Points on a hilly landscape, in no order, each with its height.
A climber steps from a point to the highest of its 2 nearest points, and stops where none of them is higher. Distance is the straight distance between rows; heights are no part of it.
<32> (h 2.91): [122  96 150 105 123 139 122 100 131 144 163 108 127 178 154 110 114  96
 166 155 154 165  87 148 201 148]
<708> (h 6.54): [158 121  58 124 155 121 137 163 146 109 105 102 161 146 156 143 102 145
 123 132  72 147 168 127  66 135]
<550> (h 7.42): [113 143 185 117 122 175 119 161  93 207 131 117 110 120 100 139 148  78
 114  98 146 151 104 119 129 134]
<673> (h 3.66): [191 108  84 156 184  83 133 132 111  98 147 172 108 125 103  76 164 162
 136 144 126  81 122 139 104 132]
<616> (h 4.13): [150 115 136  83 139 123 130 124 136 141 183 122 102 152 125  93 156  93
 153 153 151 153  85 173 187 122]
<761> (h 2.20): [ 52 126 169 148 121 146 127  74 100 160 153 128 121 201 144 160 108 144
 132 153 143 132 104 132 217 170]
<896> (h 2.40): [129  82 182 148  90 156 119 113 121  95 106 180 116  75 123 101 169 145
 131 112 165 119 155 117 128 124]
<818> (h 2.78): [142 105 116  77 157  87 113 142 131 143 182 109 136 144 120 100 139  76
 137 161 134 149 105 126 171 138]
<173> (h 6.15): [ 99 120 145 127  89 192 148 140 157 181  98 102 134 170 181 177 115  93
 142 108  99 179 149 155 129 117]
<726> (h 2.55): [166  96 136 100 123 171 113 155 113 109 127 145 139  72 121  80 174  95
 139 110 154 146 144 126 101 121]
<152> (h 9.03): [120 146 150 104 111 164 129 173 124 138  93 116 132  50  92 140 125 104
 107  72 151 136 152 114  47 101]
<385> (h 7.96): [115 129 139 137 133 118 134 164 129 150 113 132 146 101 122 109 130  77
  91 140  89  98 162 105 106  93]
<169> (h 4.71): [204 141  61 117 171  82 104 119 120  88 142 158 115  91  96  86 147 166
 151 135 138  91  94  99 104 140]
<307> (h 7.46): [145 140  86 126 131 147 157 166 158 113  99 119 133 138 150 168 112 155
 124 114 110 171 138 132  89  94]
<721> (h 5.78): [102 204 102 174 138 120 157 119  87 164 109  98 146 130  98 173 103 148
  67 108 100  82 135 130 106 131]
<378> (h 6.14): [156 110 129 173 119 163 117  98  90  94  99 177 105 144 148 120 145 222
 176  98 172 137  91 131 138 174]
<110> (h 2.90): [152 106 145 128 142 160  85 138 110 143 108 174 107 125 109 134  99 126
 164 119 143 156  61  92 179 137]
<292> (h 4.96): [110 181  88 139 124  98 160 130 156 167 130 116 146 171 149 178 107 115
 114 139  92 134 130 140 127  79]
<613> (h 6.52): [154 200 121 100 138 135 141 128 122 174 161 114 100 142  89 139 152 115
 111 110 156 154  69 172 117  91]
<39> (h 3.67): [132  74 119  97 161 110 130 139 141 118 156 128 127 121 134  79 143  98
 130 149 121 141 147 106 138 158]
<955> (h 3.97): [171  89 125 139 120  87 138 148 192  92 139 167 131 120 123  93 181 113
 132 166 117  95 157 147  88  34]
<78> (h 7.61): [ 91 145 199 114  79 198 130 182 123 194 106 112 127  85 113 173 118  69
 108  83 132 160 113 124 116 106]
<153> (h 8.19): [120 142 135 128  83 189 134 157 156 125  93 128 127 105 136 185  90 136
 136  97 108 179 133 124  87 104]
<1022> (h 3.59): [148  78  58 157 173  92 110 119 117 102 126 113 128 189 174  86 135 200
 153 175 133 108 153 121 101 196]
<283> (h 8.66): [128 211 176 117 106 155 136 106 115 101 130  98 120  85  74 129 149 147
  89  90 179  93 155 172  81  91]
<509> (h 6.51): [131 103 131 152 122 176 123  87  84 124 118 134 119 151 165 131 157 197
 157  97 182 151 124 158 128 190]
<929> (h 3.29): [148 122 108 145 111  84 150 111 188 102 128 117 132 169 170 117 154 121
 130 155 105  90 172 172 123  60]
<676> (h 2.29): [ 74 132 193  96  99 164 117  91 119 158 149 113 112 180 145 158 120 103
 140 148 159 151  87 137 213 154]
<231> (h 5.22): [125  50 154  96 151 109 114 128 130  89 122 110 144 104 170  79 138 129
 160 138 140 131 168 114 132 178]
<155> (h 7.66): [165 159  50 100 154 125 109 169 133 112 111 129 136 118 102 154  85 163
 158 121 120 174  70  97  92 142]
<199> (h 2.95): [125 112 145  90  98 139 110 142 178 104 133 121 133 121 136 140 100 104
 147 158 126 171 111 110 157 120]
<70> (h 0.72): [108  99 101 167 186  73 138 118 108 166 139 152 128 188 145 116 114 131
 119 195  72  86 118 127 163 160]
<37> (h 4.64): [118 181  94 103 140 108 158 139 128 187 145  75 140 154 132 156 120  95
  93 125 107 122 136 149 111 134]
<690> (h 7.06): [132 195 132 148 100 143 159 107 120 170 155 142 101 169 100 154 140 122
 110 121 139 146  85 183 147  83]
<578> (h 3.52): [ 92 131 157 140 135  99 113  84 119  91 148 130 123 141 121 120 124 136
 128 162 133  85 126 120 167 131]
<757> (h 5.85): [115 124 134 141 137  43 129 126 161 111 147 171 140  82  85 117 111 106
 113 167  85  82 125 102 146  67]
<430> (h 7.36): [ 94 195 149 139 130  94 115  93 121 113 124 112 133 100  48 156  85 164
  80 125 143  87  93 106 148 111]
<634> (h 2.97): [169  85  72 166 187  98 122 121 122  83 130 162 114 152 148  87 138 213
 147 164 113  98 135 116  94 150]
<432> (h 8.23): [103 216 175 142 101 130 116  89 120  91 129 122 116  86  60 146 123 167
  83  92 177  84  97 139 114 110]
<918> (h 2.32): [119 112 126  87 129 124 101 111 165  46 146 110 128 134 135 127  99 157
 173 158 137 160 100 114 156 134]
<730> (h 8.71): [106 126 155 139 102 158 145 163 126 167  94 126 142  90 123 147 119  98
  86  94 104 144 162 114  79 103]
<546> (h 2.80): [202 105  95 120 164 146 105 124 105 116 140 156 108 118 112  89 155 134
 175 125 161 139  90 143 145 141]
<429> (h 2.75): [157 133 120  93 152 142 125 151 130 116 137 125 122  69 101  94 123 106
 134 101 151 146 117  97 109 125]
<999> (h 6.09): [196 148  50 125 166 130 112 143 124  94 124 151 109 101 113 114 114 169
 159 104 134 144  95 109  97 136]
<813> (h 5.92): [100  85 138  96 114 136 135 163 146 133 117 120 166  87 159 115 134  70
 116 116  99 151 187  99 104 142]
<184> (h 3.11): [151 106 144 115 138 162 104 122 125 127 143 154 111 127 115 103 149 145
 167 120 163 163  65 137 174 155]
<137> (h 4.30): [121 115 161 110 125  73 132  99 164  57 143 125 118 107 103 105 130 130
 120 163 144  95 148 126 141  95]
<787> (h 2.31): [102  85 229 138  90 121 115 102 111 114 120 134 141  66 119 101 178 120
 119 122 176  91 188 117 130 140]
<937> (h 6.31): [ 89  95 155 144 138 135 111 106  69 135 112 123 143 123 132 125 120 157
 156 119 166 124 123  97 162 204]
<115> (h 4.72): [102 111 149  89 152  97 125 130 117 159 145 129 137  94  86 117 103  71
 116 135 136 103 103  69 170 154]
<49> (h 7.22): [102 155 120 121 135 118 117 125  75 131  94 108 155  79 103 131 116 142
  84  87 115  85 168  86  86 172]
<92> (h 5.73): [121 141 119 139 109 162 143 117 155 129 119  98 131 198 200 171 106 122
 132 134 110 173 164 152 124 120]
<347> (h 7.82): [104 142 181 111  62 199 142 162 155 153  89 111 114 103 133 190 117  92
 138  90 123 181 145 134  77  71]
<977> (h 6.94): [ 79 121 151 162 148  92 129 111  83 137  98 132 154  94 137 107 134 127
  72 109 104  66 196  99 108 176]
<395> (h 5.43): [105 168 118 181 101 147 161 115 120 149 106 125 121 173 152 188 115 148
  89 108 106 117 147 171 111 110]
<513> (h 5.67): [140 139  70  81 165 124 113 164 137 133 127 107 143 133 121 147  85 128
 154 134 111 173  69  79 145 158]
<774> (h 5.55): [108 199 121 193 106 153 164 128  97 178 108 130 125 138 108 175 129 147
  57  84 104  98 138 156  73 107]
<631> (h 6.32): [109  72 151  92 128 151 122 142 114 130 113  95 164 101 162 108 142 115
 130 114 148 138 183 106 121 193]
<797> (h 7.15): [122 142 172 179 102 144 125 100 123 101 125 199  92 149 112 141 132 166
 128 144 138 123  93 157 157  98]
<678> (h 0.30): [102 134  87 190 163  94 146 117  92 182 120 146 137 205 160 153 103 118
 111 172  41  86 151 138 155 139]
<893> (h 4.60): [162 102 115 115 111  99 154 167 208 114 121 144 143 103 137 109 144  96
 131 151  87 126 154 116  91  67]
<196> (h 8.51): [ 98 103 171 164 134  65 125 132 100 134 125 157 134  93 107 111 123 111
  99 134 114  58 159  85 144 153]
<47> (h 1.71): [162 182  86  92 162 136 114  79  87 132 165 100 101 137  99 104 171 157
 154 101 201 113  93 180 140 173]
<188> (h 4.25): [116 140  91 119 161 106 116 133 114 156 127 130 127 156 116 144  96 125
 141 140 109 135  83  97 172 167]
<487> (h 4.52): [122 137  90 126 129  78 176 169 182 174 133 105 153 147 154 151 120  72
 126 143  76 145 146 131 102  73]
<51> (h 7.05): [113 136 140 160 135  76 114 142 122 123 127 154 147  92  72 130 107 121
  96 132 108  69 104  94 147 108]
<830> (h 7.67): [153 171 134 157 107 155 125 119 115 133 146 166  87 133  92 136 120 159
 129 103 146 134  68 151 137  91]
<654> (h 2.26): [196 163  66 124 165 119 122 109  84 146 168 148 100 149 112  95 162 139
 151 125 156 125  71 171 146 151]
<114> (h 5.59): [ 73  80 159 128 143 113 107 122 103 141 130 131 148 117 132 119 121  92
 143 133 143 110 130  73 188 175]
<147> (h 6.75): [109 114 125  94 143 142 111 143 104 103  99 111 170  68 131 114 124 135
 114  99 124 118 188  81  82 183]
<537> (h 1.60): [144  98  95 112 137 114  91  91 155  43 143 104 109 165 146 116 105 200
 177 158 144 160 107 150 144 157]
<881> (h 2.14): [159  86 112 133 114 112 136 131 164 139 162 101 126 199 197  98 142  88
 138 181 109 156 151 164 144 126]
<682> (h 6.40): [ 91 126 165 167  90 177 132 136 124 174 100 139 131 170 161 181 110 112
 120 129  84 144 123 136 145 114]
<1003> (h 3.92): [129 124 109  82 163  97 117 169 114 153 124 111 144  84  83 126  93 104
 119 111 123 129 104  62 136 175]
<111> (h 5.60): [166 161 112  82 146 138 120 113 132 166 174  95 105 135  82 101 160  90
 140 126 170 149  68 175 159 112]
<387> (h 5.34): [ 97 170 116 169 119 149 165 102 136 157 115  97 137 204 181 191 123 117
 114 138  78 128 176 174 130 120]
<362> (h 2.46): [131  94 168 122  81 180 124 119 108 113 111 134 121  78 126  93 188 124
 142  83 165 151 171 152 107 134]
<696> (h 8.72): [120 177 132 107 115 164 133 125 118 100 121 107 133  69  86 138 127 148
 114  84 169 133 139 137  83 122]
<327> (h 5.70): [176 141  94 117 129 159  95  97 116  73 118 143 104 130 136 122 132 214
 175  87 175 158  97 150 134 163]
<389> (h 5.40): [155  85  52 146 157 136 135 139 123  96 109 105 140 165 183 127 118 187
 138 142 107 140 176 137  88 178]
<272> (h 4.97): [119 123 153 131 123  82 128 129 172  71 121 158 136  74 107 112 132 121
 103 146 100  72 158 106 116  69]
<403> (h 1.41): [133  75 100 162 157 100 136 143 129 156 145 139 131 198 181 111 140 112
 141 181  99 130 124 134 156 132]
<418> (h 3.58): [169 116 142 170  93 110 147 121 164 111 133 164 103 150 157  95 167 112
 113 161 109  99 164 172 122  42]
<301> (h 2.88): [175 102 108 141 111  99 144 106 188 116 160 100 118 214 208 100 158 115
 129 175 120 120 171 201 114  91]
<581> (h 2.33): [126  84 157 163 115 152 107 107 114  79  88 184 123 110 130 133 140 183
 140 112 129 117 140 119 118 126]
<554> (h 3.86): [128 128 121  84  85 112 162 173 192 151 137 113 133 124 150 137 130  51
 144 140 103 169 141 148 115  59]
<445> (h 7.18): [109 131 155 136 102 170 134 128  89 165 140 127 125 112 141 131 151 108
 116  94 162 130 126 142 131 162]
<651> (h 2.77): [ 84 122 161 142 126 112 130  65 119 104 160 113 119 179 142 135 109 168
 147 162 145 114 121 125 188 174]
<754> (h 5.36): [147  91 125 103 111 122 144 173 191 114 115 105 156 112 155 106 119  80
 126 129  93 130 201  99  82  96]
<786> (h 3.35): [128 137 161  69  88 155 137 160 181 142 141 114 122 122 127 151 132  81
 147 126 139 190 114 129 145  75]
<181> (h 3.24): [137 149  97  86 165  91 100 152 135 100 134 123 133  72  84 117  90 133
 129 120 122 108 107  87 121 130]
<854> (h 6.90): [115 112 144 135 121 170 125 114  48 147 118 103 141 138 155 123 157 143
 140  91 177 151 130 128 120 203]
<701> (h 6.71): [ 93 131 168 178  77 157 126 108 149 128 103 167 108 153 130 172 106 147
 130 145  96 135 117 129 154  80]
<562> (h 6.35): [ 90 199 107 152 147  79 131 120 112 135 119 115 147  95  80 153  82 157
  54 127  94  72 118  98 115 118]

Two climbers start at each pair of points below. Name the first point that both come to, or write never.
<896> and <509> -> <854>
<327> and <937> -> <854>
<378> and <537> -> <509>

Call two points neighbours if one is among the 2 nearest of the other. Go from one point of each pair to the other, from neighbour to neighbour, staying as high as possible. Name the lowest point that can't be avoided.
<292> and <153> -> <537>
<155> and <153> -> <1003>
<152> and <196> -> <813>
<49> and <830> -> <387>
<49> and <196> -> <977>
<153> and <184> -> <110>
